Points, in no order, along strands that fork and pass close to each other.
(in the rows, 128 means zero)
Two points are linked if the straight distance between their rows is under 99.5. Some points are linked to none.
q_437: [ 82 127 151 115 105 162 156  80 201 137  97 151 140 156 161 125 134 126
 135 117 195 163 155]
q_186: [122 125  73 167 141  87 139  89 218 149 129  98 129 158 121 151 134 127
 108  86 181 133 130]
q_169: [103  90  98 115 149 175 127 159 149 113 166 141 175 146 118 143  99 152
 120 136 139 147 145]
q_42: [136  84  77 171 167 131 129 128 146 155 180  77 175 163 101 129 134 133
  89 101 153 145 104]
q_245: [137 117 101 131 140 129 124 162 114 123 156 128 134 110 110 156  99 142
 133 141 101 113 141]
q_526: [103 106 113 173 148 127 105 161 119  67 137 147 183 157  93 137  83 147
 121 192 119 111 121]
q_780: [128 134 131 105 131 136 137 136 199 100 111 178 105 164  98 174 134 122
 107 144 119 119 205]
q_181: [127 125  83  85 132 157  83 169 128 116 144 177 138 128 175  75  77 118
 117 142 155 167  70]
q_177: [127 111 177 139 119 189 142 142  63 131 139 129 153 118 143 108 124 148
 153 149 110 131 135]
q_434: [175 139  90 105 126 141  79 143 177 117 157 165 110 202 144 100 142 135
  62 132 151 158 108]
q_472: [139 122 138 134 121 153 124 121 163 128 131 137 129 179 134 118 144 128
 103 131 153 138 137]
q_888: [203 137 144 110 120 146  79 181  56 116 160 141 105 148 135 103 123 123
 105 160  82 127 104]
q_280: [ 86 127 139 136 126 114 188  75 154 151 114  84 130  92 115 158 182 153
 157  74 127 116 168]
q_997: [172 146 119 149 143  80  84 162 118  72 152 156 136 167  76 164 113 134
  94 192  71  92 134]
q_983: [126 128 138 143 129 134 133 117 198  99 110 154 119 181 105 147 139 127
 103 143 140 118 176]
q_743: [175 124 119 154 137 115  87 145 123 104 159 118 137 178 109 117 130 131
  89 151 122 125 107]
q_855: [168 129 149  83 122 170 120 116 174 163 157 129 107 191 129 108 184 112
  65 100 154 167 143]
q_296: [160 128 130 136 142 128 109 154  33 150 159  91 139  81 135 100 129 137
 144 116  88 123  84]
q_356: [ 86 126  71 156 138  85 116 123 173 110 104 132 143 108 138 134  72 120
 144 128 170 126 104]
q_30: [ 99  91 111  99 163 183 142 166  71 142 174 120 182  88 125  81 106 145
 143 122 114 151  90]
q_305: [129 163 130  89 106 134 114 144 161  97  89 215  81 136 171 129  98 119
 136 159 139 135 148]
q_858: [ 85 120 103 135 151 120 159 153 103 121 129 140 158  72  90 189  76 155
 178 167  87  89 158]
q_894: [147 116  90 129 160 119  99 196  82  97 165 157 163 128  82 160  77 133
 127 199  71  97 116]
q_329: [ 84 112 120 120 130 151 161 112 191 118 126 140 160 124 128 173 106 149
 152 121 156 139 190]
q_443: [105 136 150 167 120  85 165  95 167 116  74 114  96 114 102 165 124 115
 144 125 133  87 169]
q_609: [119 150 117 118 121  98 118 149  55 120 116 136 117  61 150 127  96 135
 173 148  90 109  96]
q_790: [155 107 104 193 153 103 134  96 171 161 152  66 150 191 102 135 160 123
  77 103 163 134 113]
q_407: [147 152  79  91 129  88 130 114 164 149 135 127  80  96 140 150 140 138
 132  80 124 131 138]
q_566: [133 133  76 131 141  80 141 106 184 150 135 101 108 113 122 160 128 138
 127  79 143 120 139]
q_863: [148 130 178  88 114 174 122 106 153 179 119 124  93 180 128 102 197  89
  58  95 149 154 137]
q_990: [101 157 110  66 112 122 143 119 101 131 116 156 105  69 175 129 149 154
 183 107 109 139 121]
q_366: [151 124 156 171 120  83  82 117  98  93 101 127 140 149 140 105 112 104
 132 161 145 119  78]
q_265: [ 74  93 121 128 154 167 142 166  75 122 142 137 188  84 132  71  71 132
 162 153 128 136  76]
q_523: [140 112 175 125 128 179 161 113 101 166 156  90 141 129 131 112 177 142
 128  95 118 146 146]
q_509: [149 125 137  99 119 173 115 148 152 113 146 166 121 169 137 123 127 138
 110 150 130 148 156]
q_606: [124 149 135 115 109 102 131  95 212 139  73 136  61 158 118 144 154  92
  85  97 160 120 153]
q_183: [198 159 147  93 114 127  99 164  78 130 135 157  60 128 140 116 133  98
 115 146  83 121 123]
q_71: [ 73 142  60 114 135  92 139 110 185 130 109 139 130  81 154 145  96 146
 156  94 161 135 120]
q_69: [ 79 115 154 161 112 151 128 138  95 100  95 148 164 116 154 103  77 132
 167 171 149 128 109]
q_124: [ 93 135 118 168 132  78 155 116 157 111  92 122 127  94 103 187  96 139
 170 138 124  83 166]
q_922: [169 141  95 132 126  92 106 109 162 163 138 107  99 147 149 110 143 117
 100  90 165 148  93]
q_188: [150 122  87 103 139 140  76 184 101 101 159 162 137 139 142  90  81 119
 106 158 119 146  72]
q_814: [ 99 129 140 113 102 166 125 109 158 130 105 168 133 147 188  98 111 133
 134 127 186 169 117]
q_137: [115 104 110 151 150 119 136 163  77 118 143 113 162  91  95 156  81 140
 154 159  88  97 126]
q_707: [155 149 141  22 113 175 135 124 120 152 178 127 124 111 141 130 175 138
 136  83 116 174 166]
q_64: [128 112 160  91 118 194 143 143  94 128 162 142 148 115 137 135 131 147
 150 134 107 150 167]
q_464: [188 137 117  94 122 137  93 132 173 142 158 140  84 202 124 109 174 114
  50 110 136 152 130]
q_689: [159 126 155 112 134 142 159 108 104 174 158  76 112 109 112 131 200 141
 123  72  99 128 150]
q_197: [ 89 145  75  64 130 111 146 113 124 141 131 123 125  64 161 143 177 164
 186  75 116 134 113]
q_315: [ 69 129 108 154 136  89 162 126 129 116  96 126 147  62 117 174  86 153
 188 140 118  94 147]
q_377: [169 130 104 146 134 133  79 135 147 116 167 133 144 208 132  88 143 139
  59 140 146 154  85]
q_575: [ 96 122  89 189 133  49 107  92 160 123  95 103 161 124 137 121  86 102
 137 121 188 133  67]
q_219: [168 157 132 107 123  96 134 137 132 133 113 135  60 117 109 159 144 104
 117 126  84 100 162]
q_947: [134 151 133  89 107 119 118 112 208 124  88 173  68 169 137 129 140 100
  92 114 155 136 155]
q_696: [133 109 191 179 124 160 116 143  54 115 125 105 166 138 132  93 118 126
 145 168 124 124 102]
q_834: [136 112 100 202 149  74 136  90 187 140 129  68 144 163  97 157 140 124
 102 104 168 114 122]
q_235: [128 140 130 137 127 104 110 134  42 141 125 101 137  63 153  92 125 135
 165 118 106 121  68]
q_58: [162 140 132 112 135 122 131 150 151 113 124 163  81 146  92 174 136 110
 114 150  86 103 184]
q_751: [ 93  84 123 193 144 158 139 117 126 136 138  97 195 157 129 106 115 131
 122 134 167 149 102]
q_948: [124 160 128 150 112  75 128  86 113 158  96  92 107  86 166 104 155 129
 155  88 147 128  83]
q_708: [151 149 127 127 127  77 147 118 123 141 124 104  78  90  96 164 147 120
 138 108  89  91 154]
q_201: [153 155 126  36 105 144 131 112 163 155 148 143  91 123 159 122 160 122
 121  81 140 166 151]
q_411: [ 91 100 164 185 130 143 176 109  90 134 127  77 168  95 104 146 132 160
 171 126 111  99 151]
q_494: [ 89 141 185  95  96 155 176  98 136 127  79 155 104 100 145 133 144 129
 162 120 127 129 179]
q_493: [116 164 143  93 104 122 130 120 187 110  72 189  70 144 151 131 115 103
 122 135 151 125 169]
q_660: [189 144 131 141 129 103  83 148 124  81 158 145 117 194  90 120 142 129
  68 167  87 107 126]
q_189: [ 84  73 134 171 145 192 155 131 115 134 154 102 206 142 119 123 118 147
 131 134 151 147 133]
q_352: [121 134 194 151 106 141 141  93 124 154  87 110 111 145 136 101 162 104
 115 119 151 122 125]
q_306: [105 103 167 196 128 157 153  88 145 147 107  96 173 182 138 108 147 128
 114 139 178 138 123]
q_533: [118 142 146 103 115 115 167  85 164 159 108 103  89 109 111 149 181 122
 122  70 124 119 170]
q_589: [ 90 126  89 101 131 143 120 154 139 109 121 171 142  97 155 124  67 130
 150 141 143 141 112]
q_857: [170 127 136 121 137 114 154 129  86 157 161  85  97  95  88 159 172 138
 131 102  66  98 159]
q_705: [128  76  82 165 178 151 120 154 113 146 194  85 190 150  97  96 119 125
  96 118 143 154  79]
q_77: [ 82 114 154 179 119 120 139 127  79 104  98 115 167  91 131 123  87 135
 180 163 133 110 115]
q_777: [122 157 146 139 112  98 122 112  63 146 100 101 119  72 177  83 151 136
 171 105 127 129  68]
q_142: [147 150 128  96 120 144 104 162 141  91 121 196  96 158 144 139 109 125
 116 173 110 129 151]
q_688: [205 163 118 102 122  79  96 151 115 130 129 137  48 130 120 141 136  96
 103 131  87 104 120]
q_739: [ 68  97 123 154 137 163 120 155 106 102 117 149 188 121 147  80  67 126
 148 169 155 143  82]
q_596: [154 142 136  43 114 143 143 109 182 153 143 131  87 142 110 151 172 103
  96  81 125 153 187]
q_316: [ 79 143  56  97 139  79 149 109 157 135 119 121 124  62 145 156 137 160
 174  78 124 122 126]
q_11: [170 161 115 101 115  89 121 111 148 159 118 124  60 121 148 118 148 117
 112  85 133 129 114]
q_136: [201 128 138 134 136 125  81 161  49 137 166 102 120 127 130  97 134 116
 113 136  95 127  84]
q_662: [186 138 161 143 131 108 116 152  74 120 137 111  96 131  91 142 140 104
 122 154  70  93 137]
q_358: [152 100 166 177 138 127  80 153  38  99 141 108 178 143 119  96 114 119
 130 170 112 124  76]
q_456: [118 118  99 185 140  38  98 101 125 115 107  93 150 104 122 131  90 104
 144 126 156 113  69]
q_980: [106 119 166 196 124 113 149  76 175 135  85  92 141 181 109 128 158 108
 105 131 171 112 131]
q_376: [101 157 156  79 103 119 166  87 145 145  85 132  82  89 140 138 179 123
 152  83 118 125 164]
q_135: [127 127 121 100 110 173  99 146 127 122 129 173 134 144 178  85 102 130
 123 143 163 175  96]
q_23: [ 90 109 149 167 130 127 182  88 132 145 116  82 152  99 112 149 156 156
 163 103 129 114 159]
q_557: [122 117 158  90 119 176 169 119 105 141 158 117 140 106 120 147 159 150
 151 109 101 138 177]
q_691: [107 135 155 181 120  85 150  82 192 120  63  99 101 148  94 152 140 101
 117 120 156  92 155]
q_569: [127 132  97 111 138 132  81 190 104  74 134 191 148 137 135 114  64 123
 121 200 106 127  95]
q_534: [142 122 120 121 135 146  92 193  61  91 149 169 150 125 119 128  76 129
 135 199  82 116 102]
q_122: [ 98 115 182 196 119 127 156 109  69 118  98  85 163  94 119 131 116 137
 179 148 120  98 129]
q_955: [120 159 127  94 110 126 137 146  71 126 119 167 101  65 166 137 107 141
 177 149  88 120 123]
q_977: [132 128 194 133 115 153 136  93 139 170  93 101 100 166 126 105 188  89
  74 103 147 130 129]
q_285: [ 94 136 198 134  94 159 153  92 129 136  70 138 109 131 154 100 149 113
 141 127 157 126 145]
q_454: [123  88  98 137 157 168 118 160  98 139 179 110 177 131 123  91 109 132
 111 121 135 151  89]
q_481: [115 137 173  49 104 193 168 101 125 147 155 118 151 116 127 132 180 136
 146  97 126 167 185]
q_447: [156 133  81 131 154 113 101 183 121  96 156 160 134 137  95 174  90 136
 116 179  82 101 136]

A fork is a point with three links. Follow the links from the first point to the second and name the forks in between, in order.
q_708 / q_235 => q_219
q_64 / q_219 => q_557
q_990 / q_177 => q_235, q_219, q_557
q_316 / q_689 => q_235, q_219

Follow the links from the first point to the second, and from the first to the third. Name the last point that the two ways share.
q_689 / q_296 / q_472 => q_219
q_64 / q_609 / q_780 => q_219
q_691 / q_437 / q_464 => q_447
q_743 / q_306 / q_188 => q_447
q_596 / q_493 / q_696 => q_557
q_472 / q_707 / q_177 => q_557

Name the points in between on the shortest way along the links from the first point to the second, in order.
q_280 / q_863 => q_533, q_376, q_494, q_285, q_352, q_977
q_447 / q_77 => q_997, q_660, q_743, q_377, q_434, q_464, q_855, q_863, q_977, q_352, q_285, q_494, q_376, q_533, q_280, q_23, q_411, q_122
q_569 / q_315 => q_534, q_894, q_447, q_245, q_137, q_858
q_71 / q_183 => q_316, q_197, q_990, q_955, q_609, q_235, q_296, q_136, q_888
